Each row is a point on a landscape with many peaks, with its height.
From any point a climber steps to the highest of the 2 points nearest to it. It stops when none of these is higher. Distance is the straight distance between rows; heights are no part of it.
Fufor: 102, 111, 114, 78, 100, 95, 92, 103, 114, 92, 110, 112, 105, 96, 97, 92, 84, 89, 106, 97, 81, 101, 99, 77, 67, 111, 96, 106, 101  (h 660)
kabun: 93, 89, 107, 100, 92, 113, 120, 86, 96, 104, 99, 108, 122, 91, 83, 94, 113, 105, 108, 112, 101, 107, 90, 78, 90, 89, 93, 86, 105  (h 601)
Rikav: 94, 133, 113, 82, 125, 95, 97, 88, 87, 100, 111, 93, 120, 87, 90, 107, 105, 127, 104, 77, 95, 109, 99, 110, 97, 108, 86, 121, 108  (h 410)
korez: 93, 80, 105, 95, 75, 106, 80, 90, 84, 97, 93, 109, 87, 107, 86, 118, 93, 72, 113, 81, 133, 97, 99, 81, 121, 87, 117, 90, 79  (h 571)
dafor: 105, 120, 131, 78, 99, 98, 99, 80, 107, 89, 112, 116, 118, 121, 103, 98, 78, 85, 125, 88, 82, 86, 108, 85, 78, 106, 104, 101, 86  (h 745)
tazud: 81, 88, 87, 112, 97, 103, 103, 100, 89, 115, 100, 87, 89, 90, 86, 89, 121, 107, 95, 108, 100, 108, 77, 130, 110, 88, 98, 90, 120  (h 594)
Kez: 105, 109, 85, 107, 98, 72, 74, 114, 103, 105, 97, 93, 86, 89, 103, 109, 123, 96, 97, 93, 98, 104, 93, 129, 130, 84, 95, 103, 94  (h 489)
giku: 125, 122, 101, 85, 111, 84, 96, 78, 110, 108, 109, 128, 89, 110, 70, 118, 81, 67, 103, 98, 87, 75, 121, 91, 79, 101, 112, 91, 100  (h 454)
vozig: 95, 92, 86, 120, 71, 111, 79, 126, 87, 96, 99, 83, 57, 97, 99, 112, 103, 79, 94, 104, 116, 88, 96, 112, 108, 99, 122, 108, 76  (h 435)
Ges: 80, 86, 81, 83, 89, 105, 95, 112, 95, 109, 93, 103, 74, 78, 101, 90, 132, 85, 100, 87, 114, 100, 79, 101, 112, 107, 105, 76, 93  (h 445)
saz: 106, 95, 90, 98, 92, 81, 94, 101, 90, 107, 86, 110, 82, 90, 80, 131, 118, 72, 107, 93, 111, 85, 95, 99, 118, 94, 107, 104, 91  (h 518)
kego: 100, 86, 77, 131, 68, 97, 110, 115, 85, 91, 101, 96, 69, 102, 123, 79, 107, 97, 90, 116, 125, 95, 98, 84, 100, 102, 112, 71, 81  (h 36)
gumi: 99, 102, 81, 73, 115, 110, 97, 112, 113, 109, 103, 111, 93, 71, 73, 97, 109, 85, 107, 110, 94, 98, 108, 96, 68, 105, 103, 89, 104  (h 408)
mase: 95, 110, 94, 118, 80, 87, 82, 117, 83, 102, 102, 80, 67, 93, 103, 114, 117, 96, 89, 89, 106, 91, 85, 131, 118, 100, 107, 108, 90  (h 465)
tanap: 84, 93, 107, 107, 86, 125, 114, 89, 74, 83, 100, 94, 89, 126, 126, 100, 83, 105, 118, 104, 102, 91, 100, 71, 111, 115, 111, 98, 68  (h 553)
tapi: 100, 110, 104, 120, 73, 100, 102, 81, 89, 104, 116, 100, 99, 111, 98, 113, 84, 115, 88, 100, 98, 90, 115, 86, 83, 109, 97, 94, 103  (h 266)
romid: 106, 133, 102, 126, 75, 114, 111, 89, 90, 96, 130, 98, 95, 96, 95, 131, 80, 120, 84, 120, 91, 84, 122, 86, 78, 126, 114, 99, 90  (h 293)
pimo: 101, 87, 112, 106, 93, 105, 116, 93, 76, 91, 76, 97, 92, 137, 135, 85, 108, 103, 113, 94, 103, 93, 100, 96, 133, 92, 96, 96, 76  (h 626)
Sufak: 105, 83, 98, 72, 104, 100, 96, 94, 133, 99, 96, 120, 121, 89, 117, 83, 113, 112, 110, 102, 102, 122, 94, 82, 90, 105, 83, 82, 95  (h 570)
fip: 94, 69, 91, 96, 79, 95, 103, 125, 85, 108, 79, 103, 76, 82, 94, 90, 129, 77, 97, 102, 119, 107, 83, 95, 111, 89, 98, 86, 104  (h 460)
Dozud: 111, 86, 110, 118, 97, 84, 110, 108, 78, 103, 74, 92, 97, 113, 93, 103, 106, 80, 90, 85, 112, 84, 104, 107, 113, 71, 87, 119, 117  (h 192)
Refi: 122, 103, 101, 128, 89, 98, 103, 95, 82, 102, 91, 95, 55, 139, 98, 109, 79, 83, 87, 107, 99, 64, 126, 117, 100, 95, 115, 106, 89  (h 502)
Beted: 99, 120, 75, 110, 109, 110, 112, 93, 114, 95, 118, 98, 102, 85, 105, 96, 112, 123, 86, 90, 113, 85, 114, 98, 67, 117, 98, 78, 95  (h 214)
Mebom: 114, 107, 94, 82, 119, 94, 86, 90, 121, 97, 90, 104, 110, 128, 129, 103, 105, 103, 115, 78, 99, 82, 120, 127, 114, 98, 94, 101, 84  (h 367)
lag: 97, 76, 102, 77, 108, 96, 67, 110, 134, 106, 97, 103, 130, 87, 100, 102, 103, 107, 94, 88, 103, 126, 99, 115, 100, 84, 81, 100, 121  (h 75)
mav: 89, 86, 77, 99, 98, 118, 117, 105, 105, 104, 97, 104, 93, 83, 100, 92, 127, 96, 103, 106, 112, 94, 95, 89, 95, 102, 104, 69, 91  (h 429)
zomi: 100, 105, 84, 107, 92, 118, 78, 125, 112, 94, 101, 86, 74, 95, 107, 115, 104, 96, 94, 107, 90, 88, 105, 115, 102, 107, 111, 115, 76  (h 406)
nabu: 89, 143, 94, 92, 119, 109, 127, 86, 90, 99, 129, 106, 109, 65, 69, 103, 112, 109, 111, 107, 99, 97, 87, 94, 72, 123, 116, 92, 93  (h 536)
sor: 118, 92, 106, 93, 103, 74, 82, 121, 110, 98, 72, 103, 91, 117, 126, 95, 110, 80, 101, 83, 95, 109, 95, 106, 161, 86, 95, 114, 92  (h 519)
peka: 88, 88, 125, 104, 74, 121, 96, 94, 94, 87, 96, 86, 120, 122, 114, 98, 79, 110, 111, 92, 106, 106, 105, 79, 107, 95, 101, 113, 90  (h 602)
bagab: 105, 128, 106, 91, 130, 122, 108, 124, 132, 81, 114, 96, 86, 68, 87, 86, 81, 103, 88, 121, 77, 106, 99, 95, 56, 131, 118, 124, 106  (h 399)
dul: 122, 109, 136, 85, 120, 81, 100, 70, 121, 91, 94, 101, 143, 122, 116, 106, 86, 126, 124, 99, 81, 126, 112, 119, 123, 98, 89, 117, 109  (h 330)
zuti: 111, 78, 108, 109, 75, 92, 84, 74, 123, 96, 101, 106, 114, 133, 117, 102, 73, 112, 109, 106, 105, 111, 115, 89, 103, 89, 94, 85, 95  (h 335)
Bovi: 90, 73, 104, 90, 88, 119, 83, 81, 123, 105, 99, 109, 116, 107, 104, 95, 96, 104, 120, 114, 101, 119, 89, 98, 107, 89, 100, 77, 92  (h 94)
migiz: 73, 84, 107, 79, 107, 111, 93, 120, 102, 118, 89, 96, 104, 91, 118, 78, 120, 109, 76, 80, 102, 129, 60, 118, 135, 100, 91, 99, 118  (h 653)
raseg: 115, 110, 125, 107, 91, 81, 95, 80, 100, 87, 89, 93, 97, 127, 98, 120, 77, 91, 98, 58, 101, 89, 121, 89, 115, 98, 96, 111, 111  (h 421)
zir: 125, 98, 99, 133, 97, 80, 115, 88, 86, 108, 85, 93, 68, 141, 85, 107, 80, 73, 95, 105, 94, 75, 122, 118, 124, 88, 114, 102, 116  (h 462)
tov: 82, 86, 85, 109, 87, 104, 97, 96, 100, 115, 109, 95, 83, 89, 73, 102, 93, 91, 101, 132, 81, 114, 84, 99, 97, 106, 111, 97, 117  (h 524)
Pumak: 89, 124, 107, 65, 127, 117, 110, 117, 112, 94, 115, 102, 111, 65, 76, 70, 102, 91, 105, 94, 92, 109, 92, 97, 61, 120, 109, 106, 113  (h 476)
tefo: 100, 92, 116, 109, 92, 105, 117, 66, 83, 96, 90, 102, 96, 144, 123, 98, 82, 111, 121, 105, 90, 92, 111, 87, 114, 103, 100, 93, 87  (h 592)
Zufo: 91, 117, 92, 106, 85, 113, 111, 93, 113, 87, 125, 102, 107, 87, 108, 103, 94, 112, 89, 94, 107, 90, 108, 68, 65, 122, 104, 76, 94  (h 230)
difug: 92, 92, 94, 123, 85, 109, 113, 99, 108, 90, 102, 85, 89, 114, 127, 76, 83, 125, 85, 104, 93, 103, 105, 86, 80, 124, 94, 97, 109  (h 282)
guz: 76, 79, 102, 70, 89, 121, 88, 127, 102, 121, 82, 103, 91, 100, 127, 70, 124, 94, 87, 80, 119, 120, 69, 110, 137, 98, 108, 84, 94  (h 681)
fel: 107, 105, 100, 94, 109, 119, 97, 104, 108, 99, 97, 97, 103, 110, 91, 111, 93, 87, 108, 109, 84, 80, 115, 103, 83, 96, 106, 117, 88  (h 543)
kunim: 96, 89, 78, 85, 108, 104, 82, 92, 123, 109, 103, 106, 102, 108, 112, 90, 115, 106, 111, 95, 104, 97, 105, 128, 96, 92, 94, 76, 93  (h 401)
geput: 106, 75, 102, 107, 136, 71, 90, 109, 99, 96, 87, 97, 106, 113, 98, 102, 75, 95, 90, 109, 73, 112, 97, 121, 116, 80, 82, 114, 137  (h 605)
Liku: 95, 85, 101, 111, 84, 120, 109, 80, 83, 92, 115, 114, 103, 125, 107, 112, 73, 88, 113, 110, 122, 85, 116, 64, 93, 92, 114, 77, 73  (h 569)
ridep: 96, 114, 86, 86, 119, 126, 107, 114, 132, 94, 110, 100, 88, 72, 87, 85, 96, 92, 99, 122, 85, 96, 104, 91, 58, 127, 120, 94, 99  (h 442)
bamu: 85, 132, 100, 88, 118, 111, 107, 102, 102, 97, 120, 92, 100, 58, 70, 99, 107, 107, 98, 90, 93, 105, 84, 101, 77, 126, 111, 111, 108  (h 506)
seg: 86, 72, 101, 93, 79, 120, 83, 108, 87, 98, 90, 100, 87, 120, 131, 73, 108, 95, 101, 78, 141, 105, 92, 101, 123, 88, 106, 78, 74  (h 652)
lat: 111, 116, 112, 101, 122, 78, 89, 72, 113, 103, 109, 99, 131, 112, 103, 107, 86, 140, 113, 105, 84, 128, 115, 125, 112, 96, 82, 106, 117  (h 313)
Fegob: 86, 91, 89, 123, 86, 123, 126, 97, 80, 87, 110, 101, 91, 109, 123, 109, 95, 102, 106, 108, 119, 80, 106, 74, 96, 111, 110, 76, 71  (h 541)
tetur: 107, 125, 85, 89, 130, 94, 90, 90, 109, 109, 120, 107, 113, 90, 84, 99, 95, 122, 110, 108, 92, 108, 110, 109, 76, 106, 97, 105, 100  (h 588)
zemu: 111, 101, 96, 92, 146, 98, 109, 111, 111, 97, 103, 96, 143, 86, 95, 78, 96, 134, 109, 120, 102, 133, 104, 103, 88, 95, 84, 121, 117  (h 674)
gik: 86, 82, 106, 93, 81, 123, 87, 94, 83, 84, 108, 112, 95, 110, 106, 113, 76, 80, 116, 86, 134, 95, 107, 62, 100, 99, 122, 91, 65  (h 599)
fegem: 110, 102, 84, 136, 72, 82, 103, 99, 77, 109, 106, 100, 60, 115, 107, 106, 93, 98, 89, 127, 97, 86, 104, 105, 110, 108, 114, 93, 87  (h 456)
vum: 124, 123, 104, 79, 130, 65, 95, 109, 110, 102, 121, 128, 123, 83, 80, 78, 75, 99, 100, 115, 86, 123, 113, 80, 60, 107, 92, 115, 117  (h 542)
Buv: 108, 125, 104, 86, 147, 107, 117, 120, 119, 86, 114, 86, 140, 84, 99, 66, 86, 128, 114, 117, 100, 123, 107, 99, 69, 118, 102, 132, 109  (h 633)
boko: 121, 88, 102, 120, 98, 76, 88, 96, 109, 100, 90, 96, 77, 126, 81, 112, 70, 68, 89, 93, 92, 93, 118, 105, 114, 87, 106, 109, 124  (h 512)
vomal: 110, 150, 101, 116, 99, 112, 125, 95, 94, 96, 131, 102, 103, 75, 80, 121, 91, 118, 93, 127, 86, 91, 110, 90, 71, 125, 118, 108, 90  (h 322)
bogep: 101, 104, 80, 112, 94, 94, 103, 88, 95, 106, 111, 106, 101, 103, 108, 98, 122, 115, 90, 84, 118, 83, 110, 109, 85, 91, 86, 67, 95  (h 201)
Mubu: 99, 77, 111, 95, 102, 105, 103, 140, 89, 102, 74, 87, 110, 112, 132, 68, 118, 97, 75, 82, 112, 101, 90, 111, 121, 76, 82, 113, 111  (h 218)
verur: 91, 128, 109, 62, 123, 117, 96, 94, 106, 106, 109, 100, 140, 93, 104, 99, 110, 127, 108, 72, 106, 105, 97, 119, 99, 105, 94, 110, 96  (h 424)
difin: 118, 104, 90, 118, 132, 55, 96, 102, 87, 106, 97, 100, 82, 109, 102, 94, 92, 103, 86, 111, 77, 109, 103, 131, 115, 90, 85, 112, 128  (h 568)
gisog: 97, 108, 102, 90, 97, 118, 105, 83, 121, 90, 135, 116, 141, 110, 120, 116, 87, 106, 128, 111, 103, 90, 115, 92, 75, 102, 109, 71, 72  (h 111)
vemiz: 103, 123, 125, 85, 118, 94, 102, 76, 92, 100, 100, 100, 116, 110, 84, 111, 94, 101, 115, 79, 83, 92, 107, 110, 100, 94, 93, 113, 111  (h 393)
Voto: 106, 104, 78, 109, 95, 82, 113, 105, 89, 98, 101, 109, 76, 95, 120, 87, 129, 99, 90, 91, 116, 82, 96, 100, 91, 100, 91, 70, 86  (h 194)
Binuv: 84, 79, 121, 88, 103, 119, 117, 125, 79, 100, 81, 92, 112, 87, 84, 98, 100, 79, 94, 104, 91, 102, 80, 84, 100, 90, 97, 127, 124  (h 413)
buvo: 97, 87, 86, 104, 76, 110, 93, 95, 89, 110, 111, 114, 77, 96, 73, 130, 94, 72, 102, 106, 126, 76, 110, 91, 82, 97, 119, 75, 87  (h 169)
val: 118, 115, 111, 94, 113, 89, 109, 71, 96, 101, 92, 111, 79, 131, 84, 112, 79, 74, 107, 85, 85, 69, 115, 94, 97, 105, 108, 103, 106  (h 500)
gobe: 118, 110, 117, 94, 117, 85, 101, 68, 116, 94, 86, 101, 115, 132, 116, 111, 94, 109, 120, 80, 86, 103, 117, 116, 136, 97, 92, 101, 100  (h 348)
zosal: 111, 113, 85, 111, 102, 95, 115, 121, 90, 96, 90, 98, 78, 66, 86, 129, 118, 92, 92, 116, 98, 87, 90, 95, 95, 118, 110, 129, 86  (h 375)
peniv: 106, 119, 85, 120, 114, 82, 108, 121, 89, 99, 98, 90, 63, 66, 87, 117, 114, 107, 82, 115, 92, 101, 86, 119, 98, 122, 103, 129, 103  (h 354)
Fari: 95, 105, 90, 105, 129, 105, 126, 123, 82, 99, 85, 80, 102, 90, 118, 70, 127, 120, 89, 104, 93, 105, 90, 124, 116, 100, 90, 118, 112  (h 233)
Vom: 76, 91, 90, 105, 98, 96, 94, 122, 100, 106, 100, 83, 94, 69, 99, 87, 126, 107, 81, 91, 105, 123, 67, 122, 122, 99, 94, 98, 122  (h 623)
soket: 100, 106, 95, 111, 80, 115, 92, 80, 93, 111, 123, 110, 88, 110, 76, 130, 78, 82, 104, 115, 100, 75, 113, 98, 86, 101, 123, 83, 89  (h 157)
namub: 119, 91, 106, 126, 78, 78, 89, 88, 106, 97, 95, 101, 99, 134, 114, 104, 72, 104, 89, 97, 101, 102, 126, 83, 109, 93, 90, 100, 105  (h 359)
fege: 106, 93, 124, 129, 70, 88, 93, 87, 82, 88, 87, 85, 101, 129, 106, 115, 83, 102, 94, 72, 119, 100, 124, 92, 122, 86, 95, 107, 100  (h 390)
fenul: 84, 94, 120, 83, 118, 117, 119, 96, 82, 106, 90, 92, 109, 104, 87, 86, 102, 97, 103, 93, 86, 94, 85, 102, 91, 93, 92, 117, 123  (h 397)
por: 90, 112, 94, 122, 75, 102, 112, 78, 94, 93, 120, 94, 102, 100, 118, 106, 99, 134, 93, 94, 104, 100, 104, 84, 93, 122, 92, 73, 92  (h 248)
mil: 91, 121, 103, 89, 107, 116, 126, 83, 98, 104, 120, 111, 133, 80, 74, 89, 107, 105, 119, 120, 92, 105, 91, 89, 76, 100, 109, 85, 98  (h 567)
kep: 121, 91, 87, 104, 111, 84, 81, 88, 128, 111, 94, 105, 86, 130, 96, 100, 80, 80, 104, 105, 85, 87, 127, 124, 103, 89, 105, 97, 112  (h 458)
bokap: 103, 105, 82, 98, 101, 109, 116, 125, 106, 94, 91, 98, 106, 58, 85, 112, 125, 93, 98, 116, 102, 101, 100, 74, 95, 107, 108, 111, 91  (h 398)
pegun: 93, 94, 87, 103, 85, 94, 64, 98, 112, 107, 103, 95, 87, 101, 96, 117, 104, 89, 101, 85, 108, 102, 102, 119, 121, 87, 102, 90, 92  (h 513)
dodev: 118, 124, 111, 89, 97, 77, 106, 97, 104, 102, 119, 128, 115, 92, 83, 85, 80, 91, 96, 116, 79, 104, 106, 68, 60, 111, 99, 104, 110  (h 595)
Rupov: 107, 81, 100, 127, 75, 93, 113, 68, 89, 115, 101, 114, 101, 124, 101, 95, 95, 108, 93, 119, 113, 98, 107, 86, 108, 83, 95, 67, 100  (h 682)
nimig: 89, 109, 121, 94, 110, 100, 117, 87, 67, 104, 90, 89, 96, 107, 86, 109, 106, 101, 100, 77, 92, 83, 91, 112, 102, 103, 91, 122, 117  (h 383)
duti: 105, 150, 97, 103, 121, 108, 114, 104, 117, 85, 130, 98, 96, 66, 84, 94, 83, 120, 94, 122, 83, 111, 100, 88, 68, 139, 121, 112, 96  (h 358)
zon: 93, 97, 118, 75, 123, 95, 73, 84, 125, 106, 111, 100, 139, 99, 96, 100, 92, 120, 111, 90, 94, 129, 90, 130, 105, 89, 84, 109, 122  (h 82)
bado: 92, 84, 115, 89, 143, 99, 89, 109, 99, 104, 97, 93, 141, 88, 102, 97, 99, 124, 88, 103, 93, 137, 80, 130, 127, 81, 77, 116, 126  (h 297)
Rog: 98, 106, 115, 98, 105, 95, 92, 119, 89, 91, 90, 86, 94, 92, 101, 114, 94, 97, 84, 84, 84, 97, 94, 93, 105, 109, 89, 140, 110  (h 597)
fonil: 90, 95, 91, 92, 145, 91, 90, 133, 87, 105, 98, 88, 122, 70, 88, 103, 110, 113, 83, 103, 97, 127, 81, 124, 125, 89, 87, 126, 126  (h 305)
Fas: 98, 86, 105, 103, 77, 103, 95, 86, 119, 97, 110, 106, 107, 122, 117, 83, 70, 113, 99, 111, 92, 107, 107, 75, 75, 112, 96, 93, 103  (h 310)
Nom: 111, 112, 93, 134, 111, 69, 98, 125, 75, 99, 100, 80, 77, 82, 90, 124, 104, 106, 75, 115, 90, 101, 97, 140, 103, 96, 94, 130, 120  (h 331)
befun: 103, 97, 99, 109, 95, 104, 99, 83, 89, 101, 92, 104, 75, 134, 103, 109, 84, 84, 107, 95, 99, 72, 117, 100, 102, 97, 110, 94, 85  (h 545)
Fabub: 100, 111, 89, 89, 112, 96, 102, 91, 109, 98, 104, 107, 118, 83, 108, 100, 118, 120, 105, 94, 103, 112, 97, 86, 97, 107, 86, 95, 91  (h 596)
tur: 97, 91, 101, 120, 98, 92, 122, 94, 83, 105, 90, 93, 102, 97, 94, 97, 105, 110, 95, 122, 84, 107, 90, 93, 106, 95, 88, 113, 118  (h 608)
gamop: 76, 94, 83, 112, 103, 112, 120, 97, 96, 111, 105, 87, 86, 72, 72, 92, 112, 103, 95, 121, 91, 106, 77, 111, 92, 112, 112, 93, 127  (h 561)
zapo: 106, 130, 106, 107, 84, 115, 94, 88, 105, 101, 133, 107, 116, 103, 80, 131, 81, 93, 105, 116, 93, 77, 124, 98, 72, 96, 116, 93, 85  (h 143)
zibe: 94, 99, 84, 92, 107, 122, 132, 108, 101, 96, 93, 106, 116, 61, 92, 100, 134, 97, 107, 109, 117, 96, 96, 71, 97, 104, 109, 82, 89  (h 414)
tuzo: 99, 112, 83, 100, 123, 103, 105, 106, 111, 94, 104, 91, 111, 82, 99, 90, 108, 125, 95, 104, 92, 109, 102, 102, 86, 111, 93, 112, 109  (h 628)
gazuk: 110, 105, 100, 93, 115, 112, 99, 99, 118, 100, 99, 100, 137, 107, 97, 106, 94, 104, 123, 126, 83, 102, 117, 106, 98, 82, 101, 121, 93  (h 589)
mabi: 89, 95, 101, 100, 82, 120, 86, 77, 118, 99, 122, 108, 127, 110, 106, 118, 87, 110, 121, 108, 107, 101, 101, 92, 96, 92, 104, 71, 81  (h 102)
mab: 107, 112, 109, 97, 80, 116, 92, 96, 122, 91, 129, 109, 125, 117, 106, 110, 69, 90, 112, 119, 93, 85, 124, 90, 63, 103, 116, 93, 83  (h 126)
kifil: 94, 90, 87, 113, 70, 99, 114, 101, 70, 105, 99, 110, 75, 85, 84, 132, 116, 79, 105, 95, 137, 74, 86, 99, 92, 105, 118, 86, 84  (h 178)
venu: 109, 88, 122, 110, 86, 99, 111, 64, 103, 111, 97, 116, 126, 114, 89, 104, 97, 108, 103, 112, 106, 113, 103, 82, 103, 75, 89, 78, 106  (h 639)
Kidet: 98, 100, 100, 84, 88, 106, 103, 112, 89, 101, 84, 106, 105, 81, 93, 121, 122, 81, 99, 80, 119, 85, 91, 76, 115, 99, 101, 108, 81  (h 495)
Naba: 104, 89, 95, 115, 71, 78, 80, 97, 88, 101, 95, 102, 72, 105, 89, 121, 104, 74, 101, 83, 129, 88, 103, 101, 120, 87, 111, 88, 86  (h 544)
moze: 89, 87, 118, 102, 74, 100, 106, 107, 64, 97, 78, 94, 86, 101, 101, 110, 101, 89, 95, 73, 126, 94, 81, 82, 121, 106, 104, 123, 90  (h 717)
tel: 104, 98, 75, 123, 86, 91, 108, 93, 89, 122, 104, 109, 77, 99, 81, 112, 100, 96, 94, 140, 87, 90, 97, 102, 103, 105, 115, 96, 104  (h 488)
Mer: 104, 95, 93, 92, 83, 83, 90, 139, 82, 111, 86, 96, 77, 83, 104, 90, 139, 70, 88, 83, 125, 90, 82, 122, 114, 85, 102, 94, 99  (h 479)
ziko: 106, 133, 93, 89, 116, 106, 102, 88, 115, 94, 127, 107, 128, 96, 104, 105, 90, 125, 119, 114, 86, 102, 116, 100, 75, 117, 104, 102, 81  (h 551)
bisu: 100, 114, 103, 72, 110, 103, 115, 94, 86, 101, 97, 117, 113, 82, 83, 114, 122, 84, 115, 89, 105, 80, 98, 82, 88, 100, 101, 101, 88  (h 477)
pugo: 107, 109, 112, 110, 117, 64, 90, 73, 98, 102, 98, 94, 102, 119, 105, 108, 85, 122, 101, 92, 75, 124, 108, 124, 129, 99, 83, 101, 129  (h 296)
nevo: 115, 89, 96, 89, 98, 71, 95, 119, 87, 109, 70, 111, 76, 92, 94, 107, 131, 63, 100, 82, 117, 88, 94, 107, 126, 83, 96, 98, 96  (h 497)
lusu: 86, 94, 92, 130, 94, 103, 124, 112, 93, 91, 95, 78, 76, 96, 117, 72, 103, 114, 85, 112, 90, 106, 86, 97, 102, 118, 97, 102, 115  (h 260)
rin: 87, 101, 114, 112, 82, 104, 109, 116, 80, 89, 91, 82, 84, 84, 97, 112, 100, 101, 82, 85, 106, 98, 81, 81, 97, 119, 98, 130, 107  (h 651)
nizog: 92, 94, 112, 113, 79, 98, 117, 112, 67, 94, 81, 84, 82, 113, 126, 87, 114, 108, 90, 85, 112, 99, 84, 98, 128, 102, 97, 110, 90  (h 666)
Dar: 87, 92, 111, 84, 107, 108, 86, 72, 121, 109, 106, 103, 121, 101, 107, 93, 107, 124, 110, 94, 95, 127, 81, 118, 112, 98, 87, 89, 104  (h 88)
govu: 99, 79, 103, 124, 82, 88, 111, 87, 79, 108, 90, 101, 84, 116, 98, 90, 102, 100, 95, 107, 108, 103, 93, 93, 114, 89, 93, 93, 107  (h 644)
pebi: 95, 87, 104, 91, 116, 116, 118, 129, 101, 107, 77, 90, 117, 97, 133, 63, 134, 113, 83, 96, 104, 110, 84, 117, 128, 88, 87, 106, 103  (h 225)
Lunug: 103, 87, 105, 85, 110, 112, 104, 119, 96, 104, 73, 99, 108, 116, 119, 85, 121, 92, 94, 81, 103, 83, 103, 107, 114, 85, 90, 116, 94  (h 210)
zupak: 91, 105, 92, 118, 125, 83, 105, 115, 76, 103, 105, 81, 102, 75, 85, 112, 107, 117, 84, 108, 89, 112, 88, 128, 107, 97, 89, 124, 128  (h 315)
verom: 115, 93, 108, 84, 129, 95, 93, 101, 128, 99, 98, 103, 149, 98, 97, 95, 91, 116, 122, 130, 84, 127, 106, 109, 97, 81, 91, 125, 112  (h 632)
Selur: 100, 79, 106, 125, 79, 100, 93, 105, 109, 92, 94, 83, 113, 114, 131, 85, 101, 125, 91, 107, 106, 120, 100, 107, 116, 83, 82, 99, 101  (h 302)
zovuv: 111, 120, 106, 82, 130, 94, 102, 121, 119, 91, 121, 107, 125, 82, 88, 73, 79, 104, 108, 122, 79, 120, 104, 97, 55, 112, 104, 124, 113  (h 581)
dogis: 79, 107, 122, 50, 106, 126, 88, 95, 123, 109, 114, 109, 142, 92, 102, 89, 106, 105, 115, 81, 102, 112, 80, 114, 95, 102, 103, 94, 99  (h 439)
tid: 102, 65, 90, 94, 81, 97, 66, 108, 138, 106, 99, 102, 110, 100, 104, 97, 94, 96, 100, 106, 107, 118, 111, 105, 90, 87, 90, 90, 112  (h 67)
tar: 89, 72, 108, 74, 89, 101, 65, 115, 104, 116, 85, 104, 83, 111, 116, 78, 114, 81, 95, 74, 118, 118, 77, 120, 140, 84, 101, 79, 96  (h 709)
Bame: 110, 114, 93, 98, 107, 126, 103, 107, 117, 99, 107, 104, 83, 100, 91, 103, 85, 91, 96, 129, 74, 83, 112, 96, 65, 114, 119, 111, 90  (h 494)
sopit: 113, 93, 119, 120, 100, 64, 101, 77, 96, 102, 95, 103, 103, 122, 101, 102, 67, 107, 90, 103, 70, 121, 103, 89, 120, 96, 82, 108, 138  (h 276)
Zavig: 88, 70, 120, 87, 115, 104, 104, 114, 92, 101, 79, 99, 122, 89, 98, 88, 104, 98, 86, 99, 94, 122, 73, 94, 113, 83, 76, 111, 130  (h 430)
Dubop: 111, 109, 92, 74, 121, 93, 86, 90, 111, 110, 102, 118, 97, 94, 72, 109, 104, 80, 109, 94, 96, 88, 116, 103, 80, 94, 101, 93, 104  (h 422)
Kave: 83, 76, 96, 89, 83, 131, 88, 112, 77, 88, 91, 101, 85, 112, 119, 95, 94, 83, 103, 79, 143, 92, 103, 78, 114, 100, 120, 98, 65  (h 627)
dur: 98, 107, 140, 88, 85, 110, 99, 81, 111, 85, 108, 100, 141, 127, 117, 101, 78, 111, 125, 92, 94, 99, 111, 93, 92, 98, 98, 105, 93  (h 661)
Gepu: 106, 84, 101, 113, 111, 74, 79, 117, 102, 97, 89, 96, 86, 105, 90, 114, 83, 81, 82, 96, 83, 101, 100, 107, 110, 86, 90, 117, 128  (h 565)
vifi: 122, 100, 117, 97, 105, 90, 108, 76, 112, 85, 82, 100, 85, 143, 95, 103, 71, 70, 111, 59, 100, 87, 117, 88, 122, 101, 109, 101, 107  (h 457)
lub: 88, 109, 109, 50, 129, 113, 95, 108, 117, 104, 109, 110, 131, 73, 89, 75, 110, 103, 111, 83, 102, 118, 86, 105, 78, 105, 95, 102, 114  (h 453)
gefo: 95, 134, 104, 94, 118, 121, 126, 93, 114, 86, 122, 87, 134, 92, 110, 85, 94, 133, 117, 116, 85, 105, 107, 103, 72, 128, 110, 106, 94  (h 511)
rezut: 98, 87, 73, 120, 74, 97, 79, 117, 125, 104, 107, 93, 91, 88, 100, 98, 101, 101, 83, 115, 102, 111, 107, 95, 90, 95, 99, 86, 106  (h 56)
gipi: 100, 103, 108, 91, 103, 90, 82, 115, 97, 96, 78, 92, 86, 108, 121, 108, 99, 94, 96, 81, 83, 102, 94, 99, 138, 109, 95, 133, 94  (h 552)
gido: 95, 110, 106, 106, 83, 113, 126, 94, 78, 96, 105, 105, 107, 84, 79, 121, 110, 92, 105, 100, 112, 78, 94, 74, 79, 103, 108, 103, 90  (h 455)
Luk: 107, 106, 96, 105, 103, 97, 107, 112, 85, 100, 86, 93, 98, 103, 103, 105, 124, 95, 91, 85, 106, 77, 107, 107, 103, 89, 90, 116, 94  (h 202)
lav: 104, 98, 69, 139, 68, 92, 100, 121, 106, 100, 110, 91, 69, 93, 110, 83, 106, 99, 71, 121, 110, 98, 104, 95, 87, 104, 109, 78, 103  (h 44)
bukav: 111, 104, 80, 85, 118, 81, 88, 96, 107, 105, 90, 114, 84, 109, 111, 95, 118, 90, 107, 86, 99, 86, 109, 113, 106, 97, 89, 85, 89  (h 385)
Tuza: 89, 112, 86, 121, 124, 102, 130, 117, 92, 89, 91, 72, 83, 78, 109, 77, 114, 119, 84, 112, 85, 107, 86, 110, 107, 125, 102, 119, 117  (h 244)
muv: 96, 99, 77, 113, 81, 95, 115, 113, 83, 98, 102, 104, 63, 78, 101, 110, 130, 86, 91, 94, 129, 76, 86, 100, 88, 117, 111, 75, 85  (h 186)
tugi: 114, 75, 87, 88, 103, 99, 81, 88, 135, 111, 91, 112, 104, 127, 102, 98, 99, 82, 118, 105, 101, 91, 122, 118, 96, 77, 102, 77, 98  (h 423)
mol: 101, 80, 108, 122, 75, 91, 88, 76, 112, 101, 98, 101, 102, 121, 122, 98, 95, 122, 102, 106, 104, 124, 95, 97, 124, 91, 85, 77, 92  (h 318)
Rek: 89, 67, 102, 74, 87, 116, 70, 97, 111, 107, 90, 115, 95, 110, 113, 93, 107, 84, 108, 77, 132, 108, 94, 99, 119, 88, 100, 64, 82  (h 678)
lezi: 110, 113, 79, 123, 88, 102, 92, 113, 98, 97, 110, 97, 47, 103, 112, 113, 102, 97, 88, 123, 89, 80, 103, 112, 98, 115, 114, 95, 69  (h 425)
rodi: 92, 64, 107, 91, 94, 96, 99, 114, 96, 105, 77, 104, 95, 85, 96, 90, 110, 86, 93, 103, 101, 121, 83, 83, 115, 89, 85, 102, 116  (h 443)

Where does a climber stop that starts at each point below?
Mubu | befun
vemiz | Rupov
Mer | tar
vozig | tar
dul | geput
zupak | fip
lezi | tar

Call two points neighbours if one is among the 2 nearest of the other. Go from one point of each pair to the other, from neighbour to neighbour, staying as high as possible. Name the lowest point that can't be avoided.
dafor / tuzo | gefo
befun / moze | gumi
zemu / moze | vum
moze / tar | Fegob
geput / befun | zir
dafor / moze | tanap
